Each row is a point on a tangle of strands that fork, close into loops and nearly touch. The rows are in no order.
Points whose rows are less than 75.3 apart are linked; no others are. Some points are linked to none.
<2134>: [-11   9  36 -41   0   9  10 -18  52  29 -16 -12  30 -27 -10  43  10 -12
 -37 -19]
<212>: [  0 -48 -27  -6  -6  11 -21  21   4 -16  18 -33  35 -52  20 -17  15 -29
   5 -14]
<616>: [-26  15  37 -20 -33   6  -1  13  41 -26 -32  18 -14 -11 -19  14 -18 -23
 -17  -7]
<2474>: [-35  -3  30 -41  11 -12   9   1  -5  41 -14  66  -4  12 -15  15   0  -1
 -14 -21]
<2135>: [-32 -20  10 -35  -4   4 -14 -21  11  16   8  10   3   6   6  -3 -39  34
 -14 -13]
<1608>: [ 35  -1 -57  30  -2   0  -4   3   7 -49  21 -45  13 -32  19 -21 -13  -3
  -7  35]
<2359>: [ 28   6 -15  57  12 -19 -11 -25  14 -28  19 -23 -10 -28  12 -18  -9  24
  33  23]
<2419>: [  5 -20 -17 -17 -28   4 -27  41 -18 -33 -22   7  -9  -8  -6  -7  -3 -28
 -14  14]
<1614>: [ 69  12 -11  52   8   1  -1 -18  -1  13  29  -6 -46  -2  19 -25 -31  23
  25  28]
<249>: [ -5  -1 -20 -15  -7 -33  15   0 -23 -19 -33  24 -32  26 -20 -10   3  24
  -8  15]
<1770>: [-33   6 -12 -41  21   2  -7 -20   8  39 -33  34 -11  11  12  -1  35  15
   5 -33]
<654>: [-33   0  -8 -37   5  11   8 -18  18  53 -56  46   3   3  -7  24  20 -15
 -19 -46]
<1411>: [-36 -24  24  10  15 -12 -11 -21  11  -5 -35  22  24  -5  -6  24   3   5
  26 -12]
<1017>: [ -8 -17  11   3 -18  15   7 -13  -8 -27 -43   2  15   1 -34   6  -5  14
  -7 -19]
<1933>: [-19  -2 -27 -22   7  29 -13  18  27  -9  37 -25  22 -34  43  23   4 -51
  -4  -4]
<1484>: [-21  -4 -11  13  15 -13 -16 -32 -20  15  10  13 -13  40   3   7 -40   1
   6  50]
<1925>: [ 12 -12  21  -4 -19  34   2  -6  33  -3  18 -23  20 -16  29 -15  -1 -40
  13 -28]
<2528>: [ 25   2 -36   7  28   8  23 -14 -15 -19 -15  -9 -29   5  31  12  -6 -21
  15  12]
<1032>: [ 24 -24  18 -31  -2  -7 -21  -2 -29   8 -15  23  23 -17  12  12  -7   3
 -11 -16]
<2061>: [-19 -26  -9  -9  20  11  22   3  -3 -16 -26  17 -34  11  -8   0  22 -18
  27   0]
<77>: [-30   0   1 -27 -41  -2 -22  14   4  27 -40  22 -14  32 -21  -7  14   5
  -2 -18]
<582>: [ 47   4  26   6   2  -7  -6   8   8 -31   3 -12  14 -34  23 -28   3 -27
  -7   3]
<342>: [-27  -7  18 -33 -16  16 -16  37  30   7 -23  -1  11 -29 -22   7 -13 -13
 -48 -46]
<697>: [-10   8 -13   4 -19   4   3 -39   5  12 -31   5   3  19   3  30 -30  -7
  14   3]
<1086>: [-32  31 -19  17  13 -27 -38 -15 -28  31  -7  57  -2  39   7 -14  -1  37
   2  -7]
<2522>: [-18 -25   2  10  21   2  -2  38 -23 -31 -21  18  -6   4 -19   2  17 -17
  22  -2]
<467>: [ 14 -17  -1 -10 -27  -4 -22  34 -21  -5  35 -23   5 -11   8   9  37   7
  18   6]
<71>: [-22  -6  -2   8  35  21  -3   8  -2 -42  -4 -21  -6  28  -7 -16   5  -5
 -26  -5]
<836>: [  8 -15 -30  16  24   9   9   5  -7 -33  27 -31 -22  -6   6  -6  32  -3
  41  23]
<764>: [ 22  26 -36  71 -48  13  -6  18  13 -41  37 -45  -8 -23   1 -29  -3  20
  20  28]
<1204>: [ 16  27 -10  16   6   5   1 -35  18  17  20 -27  -5  27  27  17  15  17
  26  11]
<918>: [-29 -15  10  14  -7  -9  -2  -1 -18  13 -29  -2  24  37 -48  -1   5  18
 -14  24]
<1670>: [-51  14   6 -19  19  -8  17 -46   0  44   6  25  26  23   7  13  16  30
  -3 -30]
<479>: [  2 -34  18 -54   9  26  23  16  35  24   1 -21  16 -47  -7  -9 -21 -31
 -49 -35]
<2405>: [-48   1  -9 -45  26 -17  30  13 -20  22  -9  26   2  20 -29  12  -9  25
 -48  -7]
<1360>: [-13  33 -14 -34   4  -4  -3  20  22 -24 -23  11 -30   0  11  -4  28 -22
 -12  -8]
<299>: [-17  24 -11 -15  -4   2 -15  14  26  -4   5   5 -44  12  22  13  20 -31
  17  19]
<1974>: [ 10  -6  -8  -1  23 -15 -28 -39 -22  14 -34  51  -5  18  -1  15  27  -4
  12  17]
<1914>: [-12  -8   6  -2  12 -28  -4 -52 -10   2 -26  58 -11  15  -4   2  22  23
  41   7]
<948>: [ 16 -40 -10 -10  -5  -9 -11  16 -13   0  -4 -15  38 -39  27  10   1 -21
  21  -2]
<1916>: [  4  31 -28  74  16  14   8   5 -21  13  34 -34 -24  37   4  -2  -4  22
  21  26]
<2459>: [ 13 -14 -19  23  11  -4 -16  22 -37  21   9 -25  28  13   5  -1  20  21
   7   1]
<1160>: [ 24  -2 -12 -33 -19  40  20 -10  29 -38  26 -30  31 -50  15  -3  -3 -28
 -37 -35]
<1510>: [ -1  16 -25   8 -14 -10  26  -6 -42  -5 -25   3 -11  40 -29 -13   0  49
  -2  -6]
<436>: [ -4  24  18 -17  23  19  -8 -10 -23  10  17  17  -7  38  16  22  14 -17
   1  -7]
<1358>: [ 18  -7  24 -19 -13  14 -24  22 -12 -43  36  -1   0 -13  -2  14  36  -1
  -3  -8]
<937>: [ 37   3 -15   6 -17  46   7 -13 -12  -3  -1 -22 -13  12  13  -2   0 -10
   8 -33]
<1129>: [  6 -37  22 -63   3  15   0  -7  29  25 -10   6  -1 -35 -16  19 -16  -5
 -56  -9]
<752>: [-26  -9  26 -39 -18  41   4  10  13  28  13   3   5 -18  -4  25 -47 -26
 -32 -21]
<519>: [-21  -3  -6   5 -40 -19   8  21  18 -13  -5 -21   4 -18   5  -7 -10  11
  21 -18]
<2333>: [-10  -1 -14  -3  28 -22  19  14 -36  14  16  -5 -14  27   5  -7  -4  30
  -5  17]
<1538>: [  1  15  26 -38  32  29   7   8  33  16 -22  22   7 -37 -25  38   5 -31
 -64 -49]
<2023>: [-20 -12  -3 -45  19 -34  -3  27  29  -7 -21 -10   8 -33  14  -5  25   4
 -16  -9]
<163>: [ 29  20 -16  -3  20 -16  14 -12 -23  27  19  15 -23  14  43  14  15  -1
  25  23]
<192>: [ 19  20  -6  -9  -4   2  11  -2  28 -40  19 -33  14 -27  23   5  40 -17
  12 -17]
<1107>: [-25  25 -13  32  23 -28  18 -25   0  17 -38   6  31  26   7   0  -2   9
   3 -14]
<571>: [ 12  21  20   0  11 -30  -7 -15   3   1  20  24 -35  20  17 -24 -28  18
   9  26]
<1731>: [ 36  -2   9  54   0   2  21  -4 -30   3  10 -25  -8  29 -22  -2   2  17
  29  36]
<1082>: [  0 -44  16  -8  24  38   4   9  -1 -19  -3 -16  31  -6  -7  -5   2 -27
  -2 -32]
<1322>: [ 46  25  15  51  -2  -1  15  21   4  -5  33 -34  -3 -11  14 -27  28  -2
  32  13]
<1597>: [-38  -5  -3   4   1  -5  -5  -6 -11  24  -5  23 -26  46 -16  11 -26 -11
  33  25]
<2538>: [ -2   4 -15  -4 -33  -2  19  51  21 -41  63 -37  29 -48  12 -35   0 -26
  -5   1]
<1560>: [-28 -15 -23 -27   4  39   0  26  38  -5  23 -26  45 -68  14  25  12 -48
 -26 -27]
<266>: [ 41  13 -24  61  23  -5 -40 -18  13 -23   0   4 -41 -20  27 -28   7  29
  32  21]
<1701>: [ 11   3   5 -32 -23  24  10  43  22   6   9 -11  39 -60 -14  20  -5 -46
 -52 -43]
<718>: [-30  40  28 -24   3   4  -6  -7   6 -20 -11  38  -1   7 -16  44 -20   3
 -41 -25]
<1852>: [-39 -21   3  -6   1   3   0  -6 -22 -16 -36  25   6  34 -39  13  -8  19
 -18  -6]
<1372>: [ 10  -9 -10 -29 -30  31  27  19 -12  -1  27 -32 -20  16  -4   1 -23 -17
 -11 -11]
<1432>: [-20   4  24 -29 -12  -9 -19   4   1  60 -28  44  24 -20 -13  54 -24 -21
 -35 -22]
<2027>: [ 52  -5 -33  56  -1  -2  -8   8  12 -45  56 -40  -1 -41   6 -35   3  -7
  10  63]
<652>: [ 30  -3  17   6 -18  15   0  10  27 -37  23  -7  20 -46  16 -32  10 -57
  12 -18]
<240>: [ 12   3  -3  44  -1   8 -33  -8  11  20   9 -15   4  20  21 -43  -8  17
  17  -3]
<1828>: [ 17 -17 -18  33  -2 -18 -34  42 -36  -4  18 -12  12 -19  16   7  31  21
  29  22]
<491>: [ -8  13 -15  47  41 -37 -22 -55 -17  42 -13  38  11  43 -15 -25  33  41
   9  39]
<1035>: [ -4 -14  35 -13  12 -21   8  24   0   3  -1  -1  46 -23  -5  16 -47   2
 -27 -13]
<2398>: [  3 -25  31 -42 -24   5  28  28  14 -12   6  -3  24 -57 -10  32   5  -5
   1 -28]
<1013>: [  0  -3  17 -12 -27  13 -43 -20   8  -4  21  -3   7  22   4  18  17  33
   4   7]
<409>: [ -6   6  13   6 -40   4  16  17 -22  -4  26   2 -17   8   2  10   5  17
  48 -10]
<897>: [ -3  35  -4   1  13 -42  23 -23  14  33 -13  -7 -17  37   3  -5  -2   1
   9  51]
<1020>: [ -5   9 -19  37   8  -9   8 -44 -23   6 -20  42 -31  24   4   4  -3  25
  41  16]
<971>: [  8  -4  -7 -43  -5  19  11  11  27  -9   8 -31  20 -39  22  -6 -34 -14
 -44 -38]
<2246>: [ 37  16  -5  47 -24  27 -30 -15   9   7  23 -43   6  12  16 -26  -5  -8
  13  16]
<2323>: [ 18  -5  10  25 -45  -2  12  27 -17 -31  37 -15 -23  -1   3  -4 -19  13
  28   9]
<1779>: [ 21   3 -33  68 -45   2   5  26   9 -48  25 -39  19 -45  17 -42   3 -12
  20   0]
<452>: [-24   5  15 -24 -48  29 -19  35  41  -8  11  -6   9 -30  13 -20 -19 -43
 -13 -36]
<887>: [ 43  21 -38   3   6  -6  21  -2 -34   9  -8  -3 -20   4  31   3   4   6
  24 -11]
<1030>: [ -6   3 -11 -30  11  34  -9   8  17 -41   1   2 -12  -9   5   7  35 -40
  -2  -7]
<511>: [ 26   6   4  45  23  -2  -5  -9  -7 -38 -13  22 -14  -7   1 -12  16  11
  37 -19]
<1121>: [-11 -14   0 -29  14  20   5  40 -19 -27  -3   2  16 -21 -16  28   7 -22
 -37 -47]
<2481>: [ -3  35  33 -14 -12   9 -22   4  16 -28 -11  29  -5  -2   2  29   2 -20
  -8 -18]
<1890>: [ 13 -15   1  18 -32  21  -1 -14  18   9  25 -50  13  -8  16 -15  -7  -9
  18  -9]
<2492>: [-13  -5   2 -18  -8  20 -20  41  20 -27  24  -1  -8 -18  14 -39  -7 -24
 -12 -26]
<565>: [-12  25 -20   8 -18   7 -14 -42   8   6  -9  -4  -5  45  19   7  -1  27
  12  10]
<1315>: [ 10 -10  -1  21  32 -37  20  -3 -22  15 -14   4 -26  34 -25 -40  35  31
  22  31]
<518>: [ 37  14   5  -6  10   3  -5 -12   0   3  37 -21  -3  -3  39  10  26  -7
  20  22]
<1168>: [ 32  15   5  61  41 -28  12 -13 -30  12  12   8   6   4   4   7  19  33
  31  14]
<1539>: [ -3  -5 -13  10  23 -45   4 -35 -27  43 -17  33 -15  46 -23 -44  31  45
  17  44]
<2496>: [ 35 -17  27 -13   4 -25   2 -34  -3  30 -20  -5  26  26  -6 -19   5   8
  -7  20]
<2407>: [  3  -7 -11 -32  13 -23  16 -32  -7  23 -56  38  -5   8  -2  15  25 -19
   5  16]
<1283>: [-27  19  -5 -28 -19 -14  13  -4 -27  48 -35  27  -2  41 -21  -1 -32  -5
 -35 -10]
<1593>: [  9   9  -7  -2  10 -32   3 -19  20  10 -54   6   0   1  13  -3  27  -4
  18  13]
<781>: [-38  26  29 -37   3  15  17 -23  33  61 -48  55   8   3 -42  21  12 -12
 -45 -47]
<2283>: [-19  -6 -14 -18   0 -12   2  -2  10  25 -23  25 -18   9  25 -18  21  13
  40 -21]
<1683>: [  1   2  22  -7 -16  12 -32   0  -8 -39  21   8  30 -15  12  15 -29  25
 -21 -31]
<325>: [-51  -5  14 -40  14  11  -1  -3  -2  73   1  21  25  26 -22  40  -2  -6
 -39 -13]
<512>: [ 29 -13 -17  16 -19  19  -5  24 -29 -61  52 -27  11 -20   1   6   2 -23
   7  21]
<796>: [  3   9  12  -7   7   4  14 -15  18   9 -53   9  18   6  -4   8  20 -31
  -1 -40]
<631>: [-18 -15   7   5  -6 -20  -7  42 -23  20   5 -28  26   1   1  -7  -8   7
  -6   0]
<371>: [ 13  -6  14  -4  19  -3 -27 -17 -20 -15   3  22 -16  33 -18  -6  11  17
 -15  32]
<2433>: [ 24  12  45  11 -19  -8 -12 -17  20 -16  16  10 -35  17   1 -25  -4  18
  24  13]
<2536>: [-16  -5 -31 -12  16 -38  40 -11 -13   0 -25  21 -44  14  -2 -29 -12  36
  17  -1]
<297>: [ 32  29  27  38  17 -36  15   0  -3  -1  34  -1 -33   7  16 -19  -5  32
  18  37]
<2386>: [ 53 -12   3  21 -25  10 -11  20 -27 -52  51 -10  41 -42   5 -25  16 -28
  -7   5]
<2423>: [-42  12  22  -9  10  -6  20  14 -10   1   5  24   4  -2  13  11  -8  22
  12 -49]
<1864>: [ 28 -12 -12  38  -2  -3 -16  12 -10 -39  62 -27   5 -27  18  -2  17 -18
  15  54]
<1841>: [ -3 -29  23   1   7 -28  16  10 -17 -24 -12   2  19 -22 -16  13 -38   9
   8   0]
<649>: [-49  16 -10 -18 -16 -15  20 -28 -29  39 -38  49  -2  55 -48 -18   0   8
 -19   8]
<67>: [  5   3 -51  43  21 -20   5 -11 -36   5 -29  15 -18  25   4  -4 -10  20
  21   7]
<724>: [ 14  31 -29  78 -19  21   8  16  -8 -15  28 -38  -5   3  -3  -3   2   5
  27  23]
<1949>: [-26 -15  24 -18  -6  23 -12  12   3 -12   8  13  22 -24   6  22  -9  15
   5 -51]
<1495>: [ -7  20 -23  39  22  -9  13 -56 -38  19  15  21 -14  57 -28  -1   2  49
  12  32]
<473>: [ 12  -9  15 -18 -21  -1 -20  37   0 -24  15  -7  48 -58  -2   1  -2 -20
 -39 -35]
<970>: [-10  -1 -26  25 -11  -3   9  30  12 -41  55 -46  31 -44  28 -11  -7 -17
  22  17]
<1552>: [-52 -11  12 -34  26  12  21 -21  20  24 -15   9  23  -9 -16  39 -19  -2
 -22 -30]
<823>: [ -9  11   7 -19  20 -15   0  21   4  17 -18   9   8  12   7  -8 -15 -19
 -24 -15]
<1153>: [  4 -10   3  -4  11 -16 -31  41 -27 -21 -19  18   6  -5   1  -6  24  -8
 -12   8]
<1418>: [  8  -2  26 -57  -5   0  37  -2  18  11 -19   8 -12 -31  -5  26 -16 -13
 -36 -26]
<1696>: [ 49  22 -34  98  23  15 -37   6 -16   5  24 -13 -49 -22  -1 -19   1  20
  22  43]
<1575>: [  5 -33  -5  10  21   9  19   3 -14  -7  15  -5  -4  -6  23   7   8  13
  39  -2]
<1626>: [-17   6  44 -20   1  24  26   0  16  25 -21  20  19 -10 -10  19  11 -26
  -3 -59]
<57>: [-45 -15  -8 -21  34 -15  33  -3 -21   9  -3   2   7  23   0  14 -11  19
  -7  -7]
<904>: [-29 -12  36 -34  35 -19  11  20  20   4 -21  17  20 -31 -13  18 -28  -9
 -56 -21]
<2051>: [-55 -35  19 -24  38  14 -14 -21  19  21 -20  16  24   7 -18  22   3   0
   8 -29]
<1423>: [ -6  34 -12  48  30   8  20 -26 -29  -9  26 -12 -14  59  -4   2  10  41
  12  24]
<909>: [-23 -12   3   2  11  -8   5  48 -13 -18  11 -21  40 -20   4   6 -37 -18
 -22  -7]
<308>: [ 33  -2  15  33  -1  -2  12 -11  21 -56  26 -18  -8 -22   1 -17 -12  19
  32   9]
<864>: [ 31 -11  -4  17  12  -5 -18  -6 -15 -21   7  -8 -23  15  -9  -5  -6  -5
   5  58]
<2224>: [ 61  17  -3  24   7   9  -9 -11 -14 -16  28  -9 -26  -7  31 -30 -12   7
   5  10]
<1234>: [  4  12  18  35  33 -25 -27 -41  -4  24  13  38 -16  48  -5 -21   5  43
  13  42]
<563>: [-44   2  15 -33 -38  16 -23 -20  33  40 -36  11  20   1 -28  26 -16  14
 -44 -38]
<602>: [ 14   5   4  -4  10  23  -2   8 -15 -49  24   6 -23   7   8  13  24 -29
  10   3]
<432>: [ 20  -1  -5 -10 -45  12 -14  17  45 -48  19  -5  35 -69  22 -25  12 -64
 -18 -11]
<751>: [ 51   6  32  18  19  -3  11   5 -14   4  31  -7 -10   8  12  -8  35   4
  25   8]
<1144>: [ 55 -18  -6  56  -3 -16   2  13 -18  16  22 -37 -14   8 -26 -23  10  26
   7  54]
<1042>: [-13 -11  -9 -43  21 -33  20   0 -30  31 -29  36   1  15 -18  -3  22  30
 -31 -18]
<862>: [  9   1 -23  -8 -25 -18 -33  12 -14   1 -12   7 -34  19  12   4 -13   7
  10  27]
<117>: [  8   9 -14 -21  -7  26   9  10  13 -17 -44  11   5 -19   0  28   6 -42
 -14 -38]
<1714>: [-11  -7  18  11   5 -14  29   6 -33  36 -12  34  -6  30  -8 -14  -4  -2
  20 -24]
<2229>: [-72 -12  27 -19  34  -3  15 -27   2  46   3  35   9  39 -22 -13 -28  23
 -17 -22]
<1742>: [ 24   5  15  49 -34  -1  10  35  12 -43  41 -28  12 -29   5 -31  18 -20
  29   0]
<1729>: [-25  -6  27 -11  -7  17  38  19 -11   2  28  -7   6   6  -3  26   8 -12
  30  -9]
<475>: [  6 -16 -25 -26 -14  32   7  27 -12 -40 -19   1   5 -34   1   0  -7 -16
 -21 -45]
<1834>: [  5   0   6 -11 -12  14 -22 -23  18 -37 -45  -3   0   8 -21   7  15  -1
 -18   0]
<138>: [ 24 -21  39  -6  -7   8  17 -17  14 -11  17 -10  -9  15   5 -22 -18   3
   4  12]
<248>: [-11   8 -29 -25  26 -33  25 -38 -47  23 -14  43   4  29 -15  -3  14  36
  -7   4]
<1656>: [  6 -35  13  24   5 -17  10   7  -6  -2  27 -23 -15   4  -3 -22   1  28
  40  10]
<586>: [-24   6  -3 -24 -38 -13  -3  12  13  -2 -16  -8 -12  10 -13   3   9  32
   7  -7]
<941>: [ 40  11 -28  27   2 -21 -47  20 -12   8  37 -33  -1  -4  23 -19  25  21
  -1  51]
<779>: [ 31  -3 -17  71   0  -6  -2  -4  28  22   5 -36 -36  -7  10 -46  19  26
  50  36]
<889>: [-13 -19  11 -39   4  16  33   2  12  -7  16 -42  18 -13 -15  38 -12 -25
 -22  14]
<1100>: [  5  -7  19 -40  -9  35 -11   3  40 -40  -3  -5  -4 -26 -12   6  14 -41
 -38  -9]
<1460>: [  9  -7 -16  14  50  -3 -16  -7  -1 -23 -12 -15 -23  21   6 -34  18  18
  -3  -1]
<868>: [-20   8   5  16   2   2  25  44   8   2  14 -18  -8   5  16   4   4 -29
  38   2]
<2497>: [-30  22   3 -11  -7  -5 -33 -11 -26  26  -5  36  17  31   7  20  -2  32
 -16 -19]
<624>: [-17  22  13 -50 -35  21  -8   1  16  45 -26  37   6 -18 -14  45 -12  -4
 -52 -47]
<2519>: [-35 -23  14 -22   9  -9   3  -4  26 -28 -25  14  14 -27   2  24 -11  12
   5 -32]
<1959>: [ 21  13  14  11 -25 -10 -32  -8  -6  25  19  -6   0  29   8  -8  31  38
   4   3]
<1178>: [-28 -18   8 -43 -32  48 -31  32  50   0  13   4  12 -75 -14  28 -26 -31
 -54 -38]
<107>: [-29  -8  24 -48 -14  21   8   9  40  46 -11  26 -11 -32 -26  41 -56 -24
 -46 -15]
<2399>: [-56  14  12  -3  29 -18  13 -49  -3  37 -12  57  12  48 -20 -33 -13  23
  -4  -6]
<444>: [ 35  -6 -33  33  -6  11 -46   4 -17 -31 -13 -14 -11   4   2 -15  -1  -5
  -4  26]
<2>: [ 18   8 -19  -5 -14  21  33  -1 -25  10  -3 -32 -15  41   0   9   2 -14
  -2  -5]
<1230>: [ 23  14 -35  21 -16  -8 -18  -7   1  -8  -7  13 -61  20  15 -18  -5  14
  35  26]
<1102>: [ 43  30 -33  78  10  -9 -16  -8 -13  21   0   4 -54   7   6 -28 -25  24
  14  43]
<2172>: [ -2  14 -15  34  61  -7  -8 -21 -17 -32 -16  21 -17  16   9 -12  23  28
  16   0]
<990>: [-21   4  19  12  23  18  22  -9  -9 -24   9 -13  -8  42 -18   5 -17 -11
   2   4]
<2515>: [ -9  15   7  29  -4 -28 -20  15  12 -12 -27  20 -20  13  -4 -25   0  15
  25  20]
<3>: [ 10  -8  24  -6 -11  18  -3  42 -23 -31  -3  -7  47 -22 -16  17  24 -29
 -29 -27]
<2514>: [ -5  18  -5 -25 -18 -21  31   7 -17  19 -27  34  -6   4 -10   6 -49   1
 -26 -30]
<1244>: [ 24  18  22 -12   3 -11  10  10   5 -20 -10  -7  22 -14  13  -2  33 -20
  -2 -10]
<1761>: [-12  10  18 -22  -7  -5 -32 -34 -21   1   8  30 -11  38   0  17   6  38
  -4  17]
<1802>: [ -1  -8  23 -21 -14  20  -2 -45  13   6 -16   5  15   5   0  41  -3 -14
  -7  -7]
<396>: [ 33  22   6  21 -33  -3   8 -23   5   0 -28 -12  -9  21 -11 -23  10  21
  16 -13]
<827>: [-30 -28   3 -40 -28  28  17  -2   7  30  12 -35  16   0 -14  32 -24 -13
 -17  -6]
<484>: [-10   5  -1  13  -2  14 -41  11  14 -14  23 -20  -1   1  24 -42 -11   6
   3 -17]
<579>: [-46 -18  32 -46  13  19 -16   1  11  68 -18  44  20 -12 -39  55  -8  -1
 -48 -28]
<1006>: [ -3  28  -4 -16 -34  -2  -2  22  33  -1  18  -3 -21 -11  26  16 -13 -37
  21  15]
<88>: [ 32  13   5  14 -26 -31  12  22   2 -17  26 -36  25 -28  10   1   8 -18
   9  37]
<521>: [ 39  13 -31  60   6  22 -13 -27 -19 -11  32 -21 -18 -10  17  -2  12  57
  40  -6]
<455>: [-21  10   4   1 -24 -11 -19  24 -21  22   6  19  -8  25   5  19 -29  -9
  12  26]
<1610>: [ 34 -27 -13 -21 -28  23 -15  28 -26 -41   5  -2  11 -40   1 -11   5 -34
  -6  -7]
<920>: [-36 -13 -16 -23   5   5  10  13   5   8 -24   9 -14   0  20   8 -11 -10
  30 -18]
<993>: [-24  -4  17 -20  13 -34   7 -30  15  41 -15   9   0  29 -15   0   9   0
 -12  49]
<980>: [ 30   7 -38   4  -8  13   7 -10   1 -30  -5 -39  -1 -12  19  10 -18 -13
   6  21]
<1374>: [ -1 -27 -21 -20 -24  14  18  15  -5 -20  -1 -49  22 -19 -20  28   8 -21
 -11  20]
<483>: [ -6   8  27 -22 -30  37   2   3  12 -20  17  -3   0  -7  -5  19 -44 -36
 -23  -7]
<2232>: [  9 -16  -9  43  21 -13  22 -47 -28  14 -28  36 -23  56 -48 -37  -5  21
  16  31]
<723>: [ 40 -16  -4  -9 -26  42   7  -1 -27  -2  11 -11  10 -10  25  25  -4 -41
   8 -21]
<1301>: [ 18  -6 -21  70  21 -18  22 -14 -28  23 -20   8 -40  28 -36 -41  12  38
  23  26]
<2043>: [ 24  17  15   5  22 -13  20 -20   9   9 -22  -2  21   6   5  12  15 -23
  12  -1]
<2262>: [ 12 -28  -3 -21  -4   6   8   7 -42  -7   6 -21   9  12  -8  34   7 -17
  -6  26]
<1598>: [-40   3  -1  24  -6 -28  15 -15 -20  41 -37  26   6  56 -46 -19  10  18
   8  15]
<1705>: [ 18   2   5  21  19  -7  13 -34 -12  -5  17   9 -30  27  -6 -32   3  60
  16   3]
<1749>: [-23 -22  19 -42 -52  40 -19  42  47   5  -7 -17  11 -43 -30  -2 -18 -27
 -32 -32]
<705>: [ -8  13  34 -31   2 -15  10 -10  32  49 -34   0  35   8  -8  23  16 -23
 -29   4]
<2075>: [ -6   2  17 -18  45 -14   3 -32 -15  33  -2  36 -11  30  20  -7 -23 -18
 -10  14]
<2320>: [-19  -2  -1 -19 -15  11  34  12  51  -8  -7 -29  32 -51   6  26 -26 -48
 -10 -19]
<2476>: [  2   7   4  32   7 -15 -21 -23 -19  41  15  10 -10  54 -20 -15  -7  17
   7  57]
<1015>: [ 48  13 -13  27  -6  -5 -18   4   8 -20  14  -1  -5 -25  36 -35 -11 -28
  20  -3]
<2171>: [ 21  -2 -46  20  -6 -20 -17  26 -11  18  35 -30 -11  -8  33 -24 -15  11
  12  33]
<1188>: [-42  35   7  -9  18 -26  -8 -16 -19  32 -18  79  -4  45   1 -21 -11  14
 -11 -21]
<1618>: [ 43   2   0  15 -14 -22 -29   2  -3  23  26 -20 -23   0  20 -23  28  34
  23  29]
<105>: [-23  23   5  17  -8 -19   8  11  23  -4  -3   6  -6  -7  28  16 -18 -35
  41   4]
<20>: [  0   5 -12  17 -26  14  20  -7 -33 -29 -21   7  -3  18 -21   9 -16  19
  12 -13]
<498>: [ 49  24 -14  59  -6  -6 -40  -5 -23  -1  -4  -3 -16  13  -1 -25 -24   7
  -4  32]
<110>: [ -3  -9   3 -65  -7 -14  10   2  -5  34 -21   8   8  -5 -12   5  18  27
 -35 -23]
<334>: [ 15 -29  -4   5   1 -28  -8   2  -3 -36  -6 -15  22 -32   4  11  -9   0
  12  25]
<1248>: [-22 -15  18 -22   3  29  20  -2  53  12 -15 -12  29 -51 -23  48 -10 -35
 -14 -34]
<232>: [-14 -37 -19 -29  -1  33  -5  32  10 -38  37 -35  41 -63   2 -11   9 -40
 -32 -18]
<2381>: [  3 -25  22 -25  -1  26 -21 -16  27 -42  -2 -23   5   4  -9 -16   7 -12
 -19   0]
<981>: [ 21  -7 -37  62  34 -28  -9   6   3  28   8 -22 -22 -18  18 -15  13  15
  39  45]
<1596>: [-80  10   9 -24  31  -8  15 -13   5  56  -9  19  34  32 -13  21  -3  22
 -26 -11]
<333>: [ 11 -10  28 -14 -11  -6  19 -54 -16  18 -28  29  21  18 -23  30  -1   8
  -6  -7]
<125>: [-54  -6  20 -26 -19   7 -23 -18  19  50 -30  32   3  23 -27  -7  -3  20
 -19 -24]
<1002>: [ -9  -6 -18 -30  44   3  20 -43 -38 -11 -13  37 -25  43 -12   6   6  24
 -14   3]
<2209>: [ 26 -11  -9  58  22 -47 -11  -2  -8  39  15 -34 -11   5  -5 -21  14  36
  19  57]
<2394>: [ 11 -11  32  48  28   2  22  -7 -20 -14   5  -3   5  32 -23  -5 -11  -8
  18  11]
<1646>: [ 10  14 -25  54  -9  11  -9  -3  23  14  19 -15 -57   9  24 -30   2  11
  51  26]
<1090>: [ 14  44  -4  19   0 -36  12   8  11   2   5 -24 -35  24   7 -18  12  20
   8  43]
<787>: [ 17  -8  12 -60 -18  -4  17  15  -4  12 -19   4  14 -43 -14  35  21   6
 -27 -31]
<18>: [ -1  -8 -27  -1   9  18   1   4  30 -39  50 -40   9 -35  37 -16   0 -39
  -1   7]
<575>: [-42   2  15 -21  -8   1 -28  26  15  -6 -36   1  19  -6 -27  17  15   4
 -27 -14]
<2348>: [-58  12  11 -32  23  19 -12 -11  26  12 -16  29   3   2 -18  38 -13  -1
 -49 -14]
<708>: [  4   6   9  -2 -31  14 -11  18   8 -38  30 -18  18 -18   6   1 -36  -7
 -17  -1]
<1268>: [  1  -3   3 -25 -32  -7  25  18  13   0  13 -13   9 -43  24  19 -15  -3
  19 -22]
<2221>: [ 22 -15  22  -8  31 -18   6 -17   6   7  -5 -15   4   7   3 -40 -22   7
 -21   8]
<740>: [  4   8  -5  38 -13  18  -9   9 -11 -32  -5 -15  22   0  -4  13  10 -22
  26  -5]
<1642>: [ 22   3 -36  27  21 -27   5  16 -25   8  28 -25 -35  15   9 -18 -11  41
   8  35]
<2337>: [ 22  18 -22  17  -5  23   5   8   6 -44  42 -37 -15 -13  22 -19  47  -8
  18  -2]
<2353>: [-23  15  10 -16  -9  -6  28  20  45 -25 -14   4  -5 -39  -5  22 -21 -30
  -3 -12]
<1124>: [  2 -14 -28 -40   5  19  21 -22  23  -6 -20 -22 -17   2  15  15   2 -11
  -8   4]
<1996>: [ 48  -3 -45  76  22  -1 -35  17   5 -22  22 -13 -40 -43  12 -49  -1  12
  25  33]
<2505>: [ -4   5 -13 -32  -1   2   5  27 -28   0  30 -10 -19  12  13  -6 -18  12
 -16   7]
<750>: [-31   0   8 -21   5 -32   0  -7  18  57 -35  -9  26  31 -13 -11  14   0
 -19   7]

A tip is a point with one link. Name the tips that can be reached along the links from each point below, in the order of the rows.
<1248>: <2496>, <2423>, <107>, <2262>
<970>: <2538>, <2323>, <2536>, <904>, <2514>
<1539>: <511>, <2232>
<2528>: <2386>, <1495>, <333>

A piece is all that can be reached along the links. How many separate loops has the piece of each point below (a circle has one, a figure eight two, a Y none), and how many tips (points with one link)?
<2172>: loops 0, tips 2
<1035>: loops 0, tips 5
<325>: loops 1, tips 13
<724>: loops 0, tips 3
<889>: loops 0, tips 4

How many points has the smallest loop of links through each point below? Write 0 if it is on no loop.
<2497>: 30
<1230>: 0
<371>: 0
<1841>: 0
